Each row is a point on a landscape with many valleys, with its height.
From any point a ball rolls to the lowest of the 2 points nearest to it. It stops when none of these is lower. Distance is the straight distance between rows; heights are no part of it.
j_739: [138 108 191 161 128 114 127 145 175 135 129 128 154 101 137 179 126 105
 108 155 105  48]  h=7.40
j_683: [125 116 127 151 113 132 121 135 139  91 141 120 141  97 140 140 107  96
 125 149 144  74]  h=6.54
j_318: [120 143 134 111 145  93 146 113 121 179 164 171 121 153 131 145 135 198
 125  88  55 180]  h=1.97
j_363: [132 133  92 159  82 117 146 120 104  78 173 136 152 125 156  87 109 143
 158 146 120 113]  h=4.61
j_279: [173  83 135 157  99 136 156 113 142 100 138 144 146 128 183 105 132 112
 108 169 119 102]  h=5.12
j_130: [141  98  87 144  72 137 127 105 127  72 120 113 142 123 159  80 120  85
 124 150 165 105]  h=1.19
j_681: [139 131 201 136 123 100 141 148 141 164 119 133 141 132 121 175 136 125
 113 157  83  65]  h=7.09
j_737: [108 140  94  84 157 109 147 106 105 171 134 140 102 155 106 133 147 180
 114  82 107 224]  h=3.12
j_862: [101 182 103  93 146 122 124 158  76 161 126 103 120 112  94 161 126 135
 161 127 152 143]  h=2.46
j_642: [139 101  87 117 181 177  95 137 119 131 109 142 115 118 159 122 131 118
 122 118 174 163]  h=3.27
j_158: [ 92 148 158 129 117 111 120 122 142 102 122 103 121 126  82 137  99 100
 112 129 116  80]  h=5.38
j_918: [147 123 158 200 119  94 120 129 172 110 180 158 167  88 164 156  97 132
 135 136  91  63]  h=5.95
j_182: [126 104  87 111 100 125 125  84 124  88  99 131 120 166 121  66 127 129
 117 106 140 181]  h=3.85
j_100: [152  84 143  99  61 116 180 102 111 110 101 115 117 178 129  95 169 138
 108 161 115 146]  h=5.41
j_205: [121 163 127 150 154 123 108 168 109 145 164 142 141  91 136 178 103 141
 172 129 135  95]  h=3.51
j_10: [102 174  96  90 116  96 160 140  61 151 140 108 122 131  93 149 138 165
 160 127 134 160]  h=1.80
j_474: [115 136  92  95 145 126 137 120  87 142 134 132 108 142 115 124 136 165
 141 104 133 194]  h=2.56
j_390: [120 113  99 126 140 141 104  97 135  93 113 133 115 141 130  88 106 116
 108  99 133 164]  h=3.56
j_610: [ 94 183 140  80 192 135 110 134 138 203  83  86 116 140  49 137 137  98
 109  97 124 167]  h=5.00
j_701: [109 156 148 132 136  94 128 124 126 147 159 151 128 140 112 147 105 160
 125 108  72 124]  h=3.55
j_64: [141 100 132 159 169 139 100 117 170 123 144 169 140 116 165 132 104 122
 101 111 106 119]  h=4.36
j_393: [109 159 136 134 203 156  77 144 155 150 119 122 114  89 111 152  96  93
 127  96 155 130]  h=4.02
j_136: [135  92 106 135 138 174  98 130 160  86  84  94 138  92 134 116 129  60
  99 144 201 105]  h=2.31
j_162: [106 129 175 139 161 123 100 111 179 122 107 130 125 133  95 130 106  97
  78 104  93  97]  h=4.80
j_163: [148  91 106 140 160 156 115 117 140 130 145 175 129 132 181 113 122 144
 115 115 117 152]  h=3.99
j_814: [125 130  75 160 165 162  86 124 135  95 156 144 127  89 158 111  88 114
 141 109 167 142]  h=2.30
j_747: [112 138 175 147 144  99 106 119 163 135 133 150 134 132 113 150 103 125
 103 105  78  92]  h=4.27
j_209: [110 134 129  93  97  83 173 105  96 131 127 116 118 161  88 125 145 164
 118 120  91 166]  h=5.98
j_986: [186 110 165 197 107 109 154 155 161 123 177 155 171  78 193 163 131 132
 152 176 118  72]  h=5.21
j_644: [134 151 111 166  88 127 153 173 101  95 182 129 159  93 164 141 118 140
 189 172 140  78]  h=4.28
j_492: [132 117 127 177 123 120 114 121 163  85 166 142 156  92 155 132  89 112
 115 133 116  81]  h=6.28
j_976: [155  92  62 133  90 153 118 112 108  78 102 125 135 131 171  72 137  99
 134 143 193 139]  h=1.10
j_886: [168 110 122 145 157 150 128 169 105 163 159 167 140 101 191 167 140 157
 165 152 141 123]  h=4.46
j_709: [146  96  77 106  73 147 127 131  96  91  78 111 125 146 142  84 158 115
 144 146 198 153]  h=1.38
j_264: [ 92 180 124  86 172 118 115 126 116 167 104  99 101 136  65 135 119 123
 118  94 133 172]  h=5.42
j_347: [103 170 134 101 151  88 134 122 109 191 152 145 123 138 103 163 125 176
 131  98  75 161]  h=2.75
j_274: [ 93 127 130 108  69 122 118 109 133  85  91  80 104 150  73  99 125  97
 122 124 148 112]  h=6.50
j_497: [114 156 105 177 103 109 131 128 115  86 198 147 153 106 138 108  83 159
 168 124 103 100]  h=4.94
j_38: [122 128  60 120  87 115 117  95  97  76 121 127 123 145 123  60 113 138
 151  99 161 183]  h=4.10
j_50: [140 100 114  97 179 177 112 149 113 147  83 122 124 132 131 134 155 112
 116 138 179 144]  h=3.61
j_167: [118 148 133 131 186 139  82 141 132 208 154 172 121 118 153 176 127 168
 143  86 103 155]  h=3.98
j_282: [170 122 177 169  75 119 175 156 137 114 161 137 147 102 171 151 143 126
 148 193 109  60]  h=5.52
j_245: [114  99 135 100 133 143 118  96 150 110  70 110 117 175  87  82 149 104
  80 106 128 156]  h=3.69
j_65: [117 105 133  71  47 109 168 113 107 130  73  69 106 180  67 108 192 133
 115 146 148 148]  h=5.91
j_950: [106 145 127 119 183 135  99 113 158 173 139 169 106 145 130 138 115 160
 106  68  88 182]  h=2.01
j_640: [151 104  94 121 137 143 139 129  97 126 153 155 126 138 167 115 137 166
 144 130 129 167]  h=3.63
j_249: [114 158 134 180 125  92 119 132 133 126 200 168 149 115 140 135  93 181
 167 104  75 106]  h=5.33
j_218: [144 131 186 111 123  98 161 133 124 178 120 143 131 155 120 159 150 155
 113 146  67 114]  h=6.73
j_545: [164 135 174 141  50 122 195 164 107 117 154 123 132 126 162 143 156 134
 158 208 115  82]  h=5.79
j_696: [110 155 149 129 217 162  84 129 178 139  88  98 107 103  93 126 101  69
 106  87 157 133]  h=3.54
j_520: [168 126 153 106  78 111 207 144  82 136 142 130 118 150 146 127 169 165
 151 179 104 147]  h=5.07
j_28: [112 174 126 118 166 105 109 137 114 236 165 165 121 128 133 181 136 188
 157  84  80 169]  h=3.46
j_441: [142 146 155 206 123  92 123 142 153 127 196 168 168  95 169 154 102 170
 174 126  86  78]  h=5.67
j_929: [161 134 128 135  75 119 194 143  85 114 170 142 136 135 162 113 150 168
 168 176 111 135]  h=4.79
j_562: [ 88 154 149  90 134 125 115 100 151 121  60  65  96 162  31  85 137  90
 104  80 146 173]  h=6.08
j_513: [ 87 139 141 103  81 128 109 104 151 102  55  55  93 157  34  84 145  87
 116 101 166 135]  h=6.30
j_332: [117 122 104 128 186 165  84 104 158 110 111 138 100 126 137  90  96 108
 108  78 151 175]  h=3.20
j_722: [125 112 149 127  86 131 144 136 128  97 124 102 127 125 127 137 135 104
 119 170 133  69]  h=6.32
j_246: [149  81 105 141 150 166 110 121 151 100 109 128 144 106 160 116 125  85
  98 141 169 121]  h=1.93
j_889: [122  86 163  80  76 137 153 112 132 142  66  76 109 187  77 112 194 115
  95 158 134 116]  h=6.13
j_675: [128 123 137 113 190 174  99 162 135 163  84 107 134 111 110 161 147  85
 110 138 171 106]  h=4.05
j_58: [190 106 141 208 134 120 126 156 171 141 194 167 182  65 214 171 129 151
 164 156 131  92]  h=4.95
j_704: [118 112 132  82  70  95 179 102 104 122  99  98 111 175  90 107 169 148
 111 138 117 153]  h=5.68
j_741: [112 128 138 118 207 162  90 119 170 162 111 156 109 139 126 131 114 124
  88  76 111 165]  h=2.70
j_748: [114 116 137 101 180 153 106 105 159 135  83 128 108 161  99 101 135 110
  78  86 120 173]  h=3.29
j_303: [116 173 124 118 145 116 126 168  81 170 148 130 134 110 118 183 122 151
 168 140 132 113]  h=3.04
j_877: [118  95 136 125 136 167 100 114 168  95  65  84 120 124  94 100 137  61
  94 128 176 105]  h=2.67
j_432: [140 168 142 104 147 100 140 166  82 220 137 133 137 122 126 198 149 162
 158 147 103 119]  h=3.59
j_320: [131 145 123 158 122 131 126 179 112 116 164 127 155  76 152 179 114 123
 170 159 158  69]  h=3.95
j_70: [138 120  64 139  70 116 144 100  92  76 146 135 140 148 148  59 122 145
 153 128 142 158]  h=4.32
j_965: [174 116 122 184 149 143 126 169 129 149 187 173 163  79 208 171 130 161
 183 151 139 104]  h=4.72
j_66: [156 140 119 164  90 125 173 159 100 111 188 152 159 115 177 121 131 164
 187 173 118 105]  h=4.53
j_107: [137 131 116 100 150 130 145 145  85 171 142 148 125 139 141 153 147 173
 145 133 118 163]  h=3.15
j_477: [ 89 179 131  97 144 122 113 119 124 121  87  76  96 138  50 107 108  99
 125  86 156 162]  h=5.81
j_169: [124 121  95 148 200 175  75 122 163 132 145 154 109  95 158 123  97 113
 120  82 155 165]  h=2.78
j_211: [ 87 167 146 118 141 111 109 116 134 114 115 103 103 127  70 122  96 106
 117 102 125 128]  h=5.77
j_530: [106 119 113 155  78 127 107 102 166  53 122  84 129 102 116  97  90  66
 107 138 161  77]  h=6.89
j_892: [193  91 114 175  68 137 173 120 140  95 161 139 159 108 210  91 138 100
 126 192 138  92]  h=5.34
j_677: [148  93 153 140 129 126 137 110 156 113 127 154 140 144 154 121 123 121
  92 136  94 107]  h=4.81
j_292: [ 92 145 120 135  60 112 119 104 132  56 124  91 117 127  95  95  97  93
 134 134 143  86]  h=6.70
j_309: [128 128 154  81 114  95 182 126  95 170 112 121 122 162 103 147 166 160
 110 144  91 147]  h=6.35
j_220: [136 127 149 111  66 132 173 155 100 116 123 102 122 135 141 141 160 123
 145 186 135  89]  h=6.06
j_113: [154 135 142 126 169 127 119 166 104 203 146 163 135 117 165 191 147 168
 163 140 117 124]  h=4.09
j_285: [111 124 141 128 177 161  91 116 175 106  79  98 113 121  93 105 115  69
  89 100 160 128]  h=3.07
j_911: [122 141 136 136 195 142  83 142 145 172 136 160 123 109 137 168 114 132
 128  99 125 131]  h=4.44
j_414: [111 148 144  92 199 162 102 144 134 173  77 101 119 135  79 140 147  89
 107 114 148 140]  h=4.52
j_632: [101 143 120 105  85 107 136 116 102  93 119  99 114 147  86 109 122 130
 133 127 137 134]  h=6.72
j_599: [143  86 148 113 104 132 156 113 127 112 105 124 125 159 131 108 149 121
  96 153 111 121]  h=5.15
j_689: [106 134  90  90  75  98 146 109  85 100 101 100 111 152  84 100 143 147
 144 114 156 175]  h=6.92
j_23: [131 112 126 105 160 129 136 108 135 162 139 172 117 165 146 127 137 176
 104  94  77 180]  h=1.14
j_939: [146  76 115 134 104 151 125 107 148  87 100 116 136 132 150  93 130  84
  94 150 156 107]  h=1.55

For each start below, name the point where the ball stops.
j_513 | j_23
j_497 | j_814
j_264 | j_814
j_929 | j_10
j_911 | j_23
j_722 | j_10
j_393 | j_976
j_965 | j_10
